Points, in no order, along strands that fork, close into loops and pass close to each other.
In the rows, zero is written as 128.
Two points are linked if the straight distance between their rows is under 120. Some points are linked to none.
Q_894: [143  80 137 128 112 126  69 147 118 145 155 121 122 134 151 124 158 134
 137 120 107 108 163  93]
Q_10: [ 91 150 107 119 133 134 142 145 137 120  87  81 114 101 140 149 168 152
 164  83  88 153 102 148]
Q_315: [156 155 117 137 130 155 111 128 104 116 157 109 143 127 145 120 130 111
 162  64 117 143 157  79]
Q_737: [111 134  95 146 113  89 134 121 218 126 158 150  69 164 153 124 101 114
  81 209 100 128  94 148]
Q_925: [101 152 158 140 133  93 177  80 129 134 151 144 117 136 162 112  66 105
  89 193 140 105 127  94]
Q_554: [142 143 182 118 153 168  97 163 154 114  82 113 157  86 127 121 130 119
 156  69 135 168 141 107]
Q_581: [186 109 145 117 123 157 123 128  75 161 147 128 151 140 114 136 119 124
 116 160 111 113 203 128]
Q_962: [103 138 103 105 123 135 182  83 123 130 117 121 135  92 113 163 146 181
 152 191 160 130 152 147]
Q_335: [124 116 111 168 127 123 106 178 182 145 108 152 144 157 100 106 107 120
 133 147 101 116  58 137]
Q_914: [122 164 111 109 134 139 154  80 122 124 171 107 154 107 140 129 108 133
 180 156 150 123 173  92]
Q_166: [141 150  95 150 110 115 216 126 104  94 111 160 111 139 120 149 132 150
 140 101 151 140 118 151]
Q_47: [122 109 128 108 111  89 135 102 163 143 143 171 134 126  97 135 145 189
 127 225 180 117 160 116]
Q_813: [101 125 189 118 142  91  72 149 147 147  85 116 134 123 137 113 126  91
 111 114  93 110  89 129]
Q_550: [167 106 154 107 146 113  84 182 159  86  94 135 141 114 111 112 151 136
 130  48 126 162 124 103]
Q_355: [150  72 165 138 167 132  79 142  61 112 189 109 126 152 188  74 149 115
  93  85 117 139 152 136]
Q_728: [145 187 134 143 126 121 206 141 111 109 125 133 115 150 139 133 104 124
 150  52 100 140 130 144]
Q_172: [133 107 101  95 125 111  88 134 164 107  87 124 147 103 108 146 192 181
 155 139 128 155 132 102]
Q_446: [ 99  81  57  75 112 112 145 128 132 113 167 126  78 141 127 155 195 134
 144 138 108 119 146 182]
Q_43: [170  76 143  84 120 149 125 171 116 119 124 112 139  91 152 147 192 157
 153 115 134 113 226 143]
Q_17: [115 129  67 147  83 100 202 114 105 111 117 169  90 154 112 165 160 151
 107 131 136 125 102 153]
Q_686: [114 167  83 152 106  98 171 149 159 132 128 121 104 164 119 140 128 134
 111  93  78 123  50 167]
Q_610: [106 120 141 189 156 200 150 161 115 152 172  97 130 139 197  80 101 124
 147 107 115 107 119 133]
Q_298: [ 90 134  77 128 118 127 172 149 148 121 115 105 107 125 139 140 149 146
 150 123  84 123  90 163]
Q_225: [116 101  69  72 117  81 148  96 133  87 152 146  81 137 113 163 189 170
 137 148 143 145 146 156]
Q_896: [ 94 199 115 127 109 134 131  74 102 160  86  89 127 111 120 177 113 105
 120 121  83 145 106 127]
Q_639: [134 104 139 160 134 127 113 208 189 129 112 151 124 154 114  98 134 143
 155  94 101 128  84 133]
Q_349: [115 129 110 157 118  86 129 128 199 130 125 196 104 167 124 124 102 129
  94 206 141 130  69 131]
Q_591: [132 117 122 147  94 100 156  96 123 132 123 187 131 122  95 154 148 173
 115 192 186 129 132  90]
Q_405: [116 131 147 119 147 135 117 126 143 141  71 116 159  95 113 144 121 136
 147 169 126 135 116 130]
Q_631: [ 60 182 130 107 123 113 102  99 199 137 136 122 114 132 171  74 102  64
 112 150 108  94  72  84]
Q_187: [143 182 116 160 117 179 156 145 142 140  63 132 157 128  86 154 112 136
 161  92 106 166 107 131]
Q_615: [ 91 157 117 135 110 142 208  80 110 156 126 112 115 100 134 163  90 137
 131 194 134 121 136 152]
Q_621: [132  44 118  83 139 150 125 152  78 131 183  92  93 126 131 122 169 115
 115 126 126 103 182 187]
Q_824: [150 150 211 113 145  84 114 104 105 121  73 171 150 130 131 116  94  96
 101 137 151 123 142 100]
Q_128: [129 142 127 194 106 143 179 113 106 149  94 174 142 125  83 150  90 132
 102 190 165 127  86 138]
Q_8: [ 88 157 141 125 130 104 148  95 173 144 142 118 129 125 172  97  76  97
 117 191 108  99 118  82]
Q_338: [117 143  99 125 117 183  48 109 122 151 111  81 156  88 109 141 137  83
 112  96 129 133 105  97]
Q_617: [ 94 100 175  92 169  85  87 129 121 125 112  96 128 108 121 113 110  91
 108 161 121 119  94 170]
Q_690: [ 92 130 151 133 141 151 103 159 157 121  97  84 117  91 144 130 166 141
 159  47 115 155 103 129]
Q_427: [198 130 130 151  96 178 143 147 111 153  71 162 172 133  87 171 109 144
 131 171 127 129 168 142]
Q_888: [142 114 111 115 136 100  54 128 101 101 200 106 104 160 140 112 152  86
  99  57 115 134 116 127]
Q_580: [111 131 123 131 142 172 111 114 136 144 198  96 162 102 166 103 127 136
 178 160 152 102 167  79]
Q_276: [184 106 124 132 107 168 141 148 107 181 121 151 166 131  78 142 124 146
 130 189 129  99 194 143]
Q_79: [111 169 116 150  91 134 151  68  78 163  82 127 120 119  87 195 120 130
  83 154 120 145 112 132]
Q_922: [ 52 123 151 163 154 160  91 139 190 136 158  96 100 136 186  85 122 121
 139  61 144 113  76 115]
Q_395: [ 64 184 136  68 135  97  92  86 175 117 109 135 119 118 150  79 131  79
 132 120 128 111  75  95]
Q_488: [165 100  89 110 115 107  87 133  98 119 123 123 128 131  73 147 131 110
  80 112 121 139 118 143]
Q_214: [153  99 137 103 132 131 119 169 149 102 105 114 142  89 149 137 181 171
 185 101 137 142 175 112]
Q_782: [155  82  97  73 111 147 111 148 133 135 132 105 150  81  98 151 200 176
 132 151 148 124 199 145]
Q_322: [126 120  92 165  87  86 205 134 172 109 156 175  55 179 153 137 116 125
  67 185 124 116 105 162]
Q_372: [128  96 108  98 111 132 112 134 160 162 148 120 156 104  90 134 168 183
 158 204 149 107 178 135]
Q_966: [131 122 160 113 156  86 114 106  78 119 130 118 130 133  96 124  82  82
  75 143 139 122 101 171]
Q_658: [106 108 146 144 154 121  57 157 153 117 174 118 100 161 162  93 145 102
 122  63 130 125  81 130]
Q_803: [144 133  95 121 107 129 134 110  81 132  71 118 125 115  68 187 134 134
  68 127 116 153 116 172]
Q_524: [169  95 134  84 141  81  61 141  91  93 155 111 121 126 117 124 138  92
  67  73 116 142 137 129]
Q_414: [139 119  90 130  88 108 140  69 100 159 158 161 115 149  68 154 121 138
  96 174 158 122 142 102]
Q_669: [ 91 166 129 131 121 140 164  99 107 163 126  88 122 108 142 158  82 107
 137 159  92 123 125 144]
Q_12: [154 101  86 124  99  67 150 123  92  87 147 180  81 174  93 155 148 136
  85 110 145 133 120 170]
Q_107: [179 144 181 110 122 118 127  97  96 152 138 156 167 131 131 135 117 150
 125 181 138 114 225  83]
Q_141: [134 103 150 165 150 160  77 127  67 134 172  97 118 165 202  95 147 125
  88  34 119 132 142 121]
Q_136: [149  52 148  99 166 126  90 140  70 107 212 109 111 144 155  76 156 120
 110 135 132 126 172 151]
Q_354: [122 134 131 127 137 219  78 116 126 143 128  73 167  75 127 145 122 106
 148 130 158 138 145 115]
Q_325: [111 171 154 125 138 147 155 103 103 144 155  95 132 116 177 129  89 105
 157 148  98 121 168 104]
Q_857: [133  81 122 142 119 154  79 132  97 132 168 110 104 146 198 123 169 153
 129  55 131 111 174  95]
Q_328: [116 116 136 147 147 214  67 112 124 149 165  87 166  95 161 111 130 128
 156 128 182 112 162  90]
Q_721: [120 114  94  75 136  83 117 101 144  83 122 126 114 113 123 152 177 171
 153 140 144 161 133 123]
Q_245: [113 166  84 111 104 123 173  62 129 126 144 125 137 103 120 161 136 173
 163 161 159 137 160  93]
Q_13: [172  93 128 146 128 134 104 203 164 115  84 151 147 128 101 115 151 151
 154  79 117 146 116 120]
Q_412: [ 86 128 127 162 141 162 125 150 149 140 158  86 120 117 169 101 107 114
 161 110 116 114  98 125]
Q_714: [119 176 158 154 121 102 183  86 104 120 127 156 121 122 146 135  83 122
 119 141 157 135 124  88]
Q_948: [113 158  87 154 109  77 191 143 183  96 141 156  76 175 140 134 125 142
 102 120 115 136  61 165]
Q_392: [186  86 141 115 134  83 154 136  64  92 134 162 113 151 101 129 117 131
  87 124 150 128 159 162]
Q_519: [138  83 168 117 124  93  58 153 134 161  93 141 140 130 121 130 136 119
 113 160  98 110 135 106]
Q_258: [116  79  86  95 113 135 131 135  90 145 154  98  95 126 115 149 163 116
 124 127  97 105 154 179]
Q_263: [178 146 144 160 130 167 154 158 144 130  57 164 170 126  85 138  99 149
 154 130 141 156 124 132]
Q_747: [122  96 131 167 148 222 103 124  75 157 174  82 135 127 176 110 119 121
 130 114 144 111 156 141]
Q_791: [154 104 135 121 153  95 138 124  76 112 167 140 121 158 118 103  95 112
 107 144 123 122 135 154]
Q_715: [ 95 128 115 130 137 124 164 144 170 118 145 106 116 118 162 111 115 136
 170 146 107 125 106 128]
Q_273: [135 147 104 163 127 201 163 178 144 130 102 114 145 116 115 133 129 138
 189  78 114 145 117 149]
Q_449: [145 107 143 152 140  82 126 153 157 113 115 193 132 169 104 104  94 129
 117 161 143 126  80 135]
Q_604: [119 143  84 154 131 180 130 156 178 114 143 120 146 117 118 103 139 144
 202  77 136 149 107  89]
Q_638: [182 156 206 116 141 123 127 105  93 126 103 159 166 132 139 131  91 116
 123 157 149 139 184  94]
Q_538: [119 175 124 138 132 101 143  89 130 117 116 154 140 139 115 116  93 107
 124 119 152 134  96  96]
Q_54: [104 175 135 123 149 115 117 119 166 113 126 139 143 140 115  79 106  89
 138  86 135 129  74 101]
Q_709: [159 148 155 140 127 111 150 182 109 124 117 119 115 151 141 128 136 125
 134  33  78 126 129 149]
Q_421: [115 183 207 125 169 140 147 120 164 119  65 179 162 120 104  71  75  92
 133 124 159 121  92 122]
Q_595: [144 180 218 124 161 124 128 123 125 119  58 162 160 131 102 106  77  80
  90 105 153 132  98 143]

A fork is a point with three links, a tip a point with one. Leave the first point through the second and follow the links. Name the first fork or tip that comes.
Q_658; Q_888 | Q_669
Q_141; Q_857 | Q_709
Q_894; Q_857 | Q_414
Q_638; Q_107 | Q_604
Q_10; Q_690 | Q_298
Q_604; Q_273 | Q_421

A tip is a point with one link. Name the tips that can be reached along the links from each point below, in the order of the rows.
Q_966 | Q_414, Q_709
Q_349 | Q_338
Q_263 | Q_604, Q_421
